Points on a hilly landscape, in no order, each with its height.
From any point a ball takes the steepest step (drop divided by distance) to one of its 2 nearest points. It stops when none of these is lower. Distance is the straight distance between rows; heights are no part of it.
ves h=400: [169 101 128 144 164 141 125  89 107 128 174  95 154 114 135 103 115 150
 136 157 108]
Ril h=278: [123 166  84 122  78 122  81 114 118  82 111 150  86 113 118 145 129 147
 173 100 117]
Delir h=445: [149 135  95 125  97 138 111 105 148 113 138 100 112 143 162 159  83 145
 151 131  91]
dubak h=549: [157 128 142 142  86 158 130 155 134 154  94 146 171 109 125 101 168 109
 122 122 162]
pepal h=663: [104 149 126  80  87 111 108 190 122 129 101 155 108  83 147 155 142 167
 160 113  96]
nupo h=268: [ 97 108  97 125 140 120 137 109 128 119 147 147  88 149 110 190 109 116
 124 125 112]
fula h=209: [140  95 104 179 144 136 118 104 146 117 140 125  89 149 166 176  95 120
  99 177 166]
bes h=751: [126  77 145 128 186 144 101  91 128 140 192 137 107 109 153 128 108 187
 156 150  93]
doz h=455: [145  77 135 134 164 146 191 136 123 164 132 120 155 149 121 143 132  94
  91 147 135]
Labo h=646: [152 115 182 140 177 127 162 109 126 147 144 123 200 116  90  29 164 121
 121 114 140]
gozu h=552: [150 136 165 168 163 185 144 102 155 149 109  86 173 152 113  95 123 117
  82 125 173]
menik h=122: [127 134 104  80  73 116 163 201 101 136  75 143 125 129 141 163 160  92
 123 122 144]
kef h=119: [ 73 135 145 106 139 107 152 138 115 133 122 153 131 135  48 123 147  98
 141  68 115]
Kog h=761: [135 160 145  93  93 124 148 157 135 130 112 108 182 131 129  73 165 131
 135  87 101]
Gaku h=390: [ 87 193 114 106  83 129 122 164 179 108  61 147 114 168  98 146 182  82
 101  83 163]
tobe h=635: [115 178 138  70  93  83 145 195  84 119  72 149 122  93  83 103 150 114
 150  71 169]
duv h=572: [147 140 145 162  88 160 107 122 150 133 137 145 181 133 124  81 173 138
 108 122 132]
Sezu h=520: [133  99 135 192 181 140 112  73 149 124 208 134 110 178 166 128 113 155
  83 162 158]
Kotem h=773: [123  75 130 151 177 141 102  83 122 140 204 152  56 137 143 161  91 169
 148 145 133]
kuvi h=226: [132 118 120 191 144 169  88  70 131 125 171 143  81 148 118 152 106 145
 125 127 165]
Tudag h=514: [118 139 123 165 120 146 137  93 157 115 136 111 130 167 115 148 118 110
  88 118 141]
lepot h=454: [ 99 139 139 142 145 117 155 115 153 124 151 124 145 162  78 110 125 106
  92  99 135]
memug h=99: [121  93 103 166 151  99 118  96 113 124 183 160  83 142 138 177 123 112
 108 168 159]
Fis h=589: [160 149 137  80  84 125 174 183 115 144  62 107 161 122 129  93 134 101
 132  98 153]
rokol h=793: [126 144 108  80  85 105 145 154 106 116 137 111 142 116 155 142 124 147
 155 129  79]
visip h=653: [141 103 150 121 143 115 103  98  99 147 183 135 142  67 146 106 130 170
 198 148  66]
mos h=588: [135 113 175 143 207 113 150  92 142 133 171 103 189 139 114  49 150 149
 105 139 111]
Tig h=124: [130  89 106  93 120 133 154 159 117 147 103 130 125  96 144 171 104 123
 145 159 112]
dip h=510: [152  95 145  93 133 135 203 140 131 160 116 111 187 148 126 101 147  98
 110 126 113]
farus h=189: [136  78 106 121 150 155 121 129 145 154 121 128 113 123 161 169 106 152
 122 169 112]
dig h=389: [170  90 110 146 154 127 102  84 152 127 168 113 122 140 193 130  99 170
 141 178 104]
zutud h=571: [116 141 120 123 106 125 126 160 119 113  92 141 134 106 109 130 130 113
 124 117 147]
tede h=827: [135 112  92 106 100  92  96 113 125 123 168 152  87 103 167 188  90 158
 183 159  93]
zeko h=778: [131 170 128  74  90 107 135 173 103 116 114 100 148 102 124 101 141 152
 156  87 102]
zogo h=192: [103  90 117 117 142 108 160 139 110 140 156 151 134 128 110 153 136 111
 116 144 117]
nev h=524: [121 127 148 153 154 107 148  99 135 112 164 101 168 142 116  81 120 130
 104 126 113]
tinek h=687: [132  92 170  93 168 137 127 131 100 163 155 137 162  71 119  92 148 159
 169 143  82]
rof h=580: [165 123 143 163 150 183 117 115 170 146  89 100 169 133 152  87 127 130
  97 162 155]
bip h=316: [132 188  74 115  68 127  87 134  94  82  70 144  64 113 117 157 151 107
 165 107 141]
Kanom h=303: [115 121 119 135 107 127 117 163 184 129 104 149 141 139 174 144 140 126
  79 150 132]
fik h=509: [117  90 178 181 204 172 108  86 129 150 206 150 109 151 137  93 162 161
  77 147 168]
viked h=392: [102  77 142 131 180 143 138  96  81 145 191 138  94 117  90 158 124 142
 152 119 115]
gud h=458: [143 154 125 167 113 158 141 143 144 118  54  83 131 139 130 123  84  74
 100 130 167]
meb h=488: [ 91 214  96 108  84 104  97 172 140  71  38 109  88 146 122 138 129 109
 121  91 156]
bur h=449: [111 117 144 174 182 142 135  92 140 125 166 127 104 165 126 149  97 128
  68 136 180]
bev h=737: [166 130 163  78 122 125 168 152 132 158 112 121 206 116 128  50 177 134
 139 114  92]
Fud h=718: [ 86  88 169 142 177 121 108  86 128 135 215 157  96 146 132 129 127 164
 145 119  73]
gupad h=528: [152 142 153 144  92 151 142 162 153 159  50 126 172 131 136 101 132  95
  96 138 187]
Vedo h=440: [ 95 209  88  97  85 109 102 128 151  68  65 139  86 170  89 141 170  97
 125  81 149]
sugi h=350: [132  92 140 146 144 152 136 145 169 157 108 142 166 138 156 140 141 121
  78 174 149]
Nafer h=612: [176 131 156 128 165 149 149 125 157 148  91 105 207 138 136  53 151 128
 108 140 140]
mes h=591: [137 120 121 126 123 143 119 133 118 126 117 132 140 101 121 118 113 147
 154 124 116]
sil h=654: [106 165 121  74  94 103 107 195  85 115  85 164 106  93 112 139 158 145
 163  94 139]
dob h=367: [ 92 113 155 166 182 126 144 106 130 135 191 128 135 173 108 114 140 117
  74 119 147]
Kos h=244: [ 97 100 141 167 152  99 122  99 128 125 202 167 110 165 122 143 145 125
  95 140 131]
tepab h=806: [124 138 118  78 120  74 132 124 111 122 173 104 128  88 161 146  99 152
 158 152  70]
nul h=340: [117 108 156 123 169 119 150 115  85 137 170 123 136 102  81 116 114 127
 156 120 102]
lige h=840: [137  81 111 102 127 103 121 121 122 148 192 145 115 102 165 163 125 148
 167 183  74]
mon h=491: [167 106 115 177 140 127  89  60 157 124 209 145  94 162 184 136 103 165
 141 150 121]
Nimim h=618: [129 132 128 122 111 115  88 115 116 119 165 137 131  94 123 116 123 167
 175 112  67]
rok h=64: [136 113  98 184 129 151  79  68 164 114 145 158  46 147 148 184  79 142
 153 122 146]
bag h=835: [131 173  92 104  85  68 148 167  94  89  96  85 126 123 148 133 101 112
 121 130 132]
segu h=325: [144 103 117 171 133 129 104  85 112 116 179 128 110 129 121 135 109 143
 139 139 122]
Gosup h=508: [159 108 163 171 206 194 141  73 146 133 157  84 159 153 126  73 133 147
  85 135 164]
telu h=554: [104 190 108 161 105 119 122  99 168  89 105 111 129 171  89 131 124  94
  96  89 156]
Vipa h=642: [112 100 156 124 145 116 129 119 135 150 194 138 164 135 130  94 168 142
 130 134  51]
lurab h=193: [102 105 133  66 148 124 151 145 105 153 129 124 143  82 117 154 106 148
 166 134  86]
zot h=354: [141 100  78 136 123 130 127  82 135 121 173 128  80 167 150 193  91 136
 148 134  94]
legem h=252: [106 164 154 104 107 131 142 154 126 134  98 139 144 119  67 100 147 126
 140  44 132]
daz h=405: [144  78 146 140 196 156 163 125 134 152 143 126 163 145 149 113 150 126
  77 182 156]
Lunu h=503: [113 184 117 162 108 135 147 124 159 122  64  93 124 164  90 135 104  63
  95 103 185]
Neso h=817: [136 139 102  94 116 102 110 127  97 113 143 113  97  81 148 166  77 148
 179 151 109]
botat h=205: [136 135  98 154 103 150  73  91 128 107 115 142  74 119 125 159  84 143
 165 113 130]
Bukin h=380: [128 161  93 174 103 130  81 103 131  91  87 137  74 129 126 159 106  97
 131 146 178]
muzot h=564: [151 123 142  74 104 118 217 169 105 171  99 122 175 124  98  94 142  88
 134  94 133]
resep h=525: [126 223 118 114  63 100 120 206 116  94  29 101  92 146 149 127 141  99
 109 105 176]
sim h=242: [123 147  92 109  73 124 113 168 163 116  87 128 104 146 190 162 130 130
 113 141 112]
pokub h=50: [156 111 128  80  89 129 155 190  98 147  78 140 146  90 153 140 143 120
 147 150 140]
gafab h=417: [150 140 109 185 122 139 113 111 122 111  89  94 107 123 133 147  82  98
 114 150 165]
dev h=515: [138 138 117 144 111 176 125 115 168 121 121  89 138 161 144 138 104 131
 112 102 100]
tuto h=605: [122 127 148 144 110 147 117 110 151 132 176 148 156 149 114 103 173 131
 127 113  87]
vem h=712: [132 115 154  71 131 119 144 165 128 157 128 133 181  94 149  86 155 160
 149 142  76]
modir h=255: [140  72 132 116 179 138 126 136 130 157 137 145 151  96 160 132 127 163
 131 190 113]
zapi h=825: [132 174  86  97  77  71 119 149  78  88 123 113  97  95 147 155 113 130
 161 141 125]
Kuf h=181: [122 166  89 103  70 123 125 182 129 109  58 124  93 147 150 169 151  84
 118 125 144]
lokol h=345: [130 189  92 153  80 132  87 132 127  90  55 136  88 122 102 141 132  89
 135 106 171]
Bib h=296: [172 106 103 165 131 130 104 102 135 118 121  95 114 131 183 151  80 138
 121 188 137]
duk h=498: [136 176 140 141  85 150 139 174 151 146  20 103 136 145 134 117 125  57
  97 114 188]
Miz h=446: [114  83 169 156 197 156 120 103 104 147 185 146 117 128 103 110 135 161
 117 133 136]
mem h=678: [ 83  96 164 138 165 104 141 109 122 138 192 148 125 143 100 126 163 121
 129 115  65]
Vuf h=456: [183 109 125 153 212 160 136  72 126 116 153  79 155 134 151  78 114 157
 115 164 134]
metig h=555: [139 176 132 103  77 111 132 205 106 118  49  98 124 110 156 110 138 119
 132 108 158]
biler h=266: [ 82 104 131  84 128  87 137 152  98 134 158 181 114  97 104 163 144 127
 153 132  96]
lib h=602: [113 167 124 121 103  89 130 173 109 104  56 143 126 108  73 112 131  95
 122 101 195]
riza h=333: [ 87 183 143 125  91 140 103 150 157 126  81 157 127 138  77 123 156 116
 120  61 157]
Fogo h=256: [108 110 172 106 156 120 166 143 114 157 134 130 158 111  62  95 132 115
 149  88 115]
Vovab h=267: [ 88 108 142  89 154 104 114 118  99 143 177 146 114  81 113 158 115 158
 178 138  70]

Where does a ball stop that starts at each point below?
Fis -> kef
muzot -> pokub
Neso -> zutud
mem -> rok
telu -> rok
rof -> rok

Write out the way that a ball takes from each point below.
tede -> Neso tepab rokol zeko Kog bev vem tinek visip Nimim mes zutud
zapi -> Neso tepab rokol zeko Kog bev vem tinek visip Nimim mes zutud
bes -> Fud mem Vipa tuto duv dubak gupad duk gud gafab Bukin lokol bip Ril botat rok
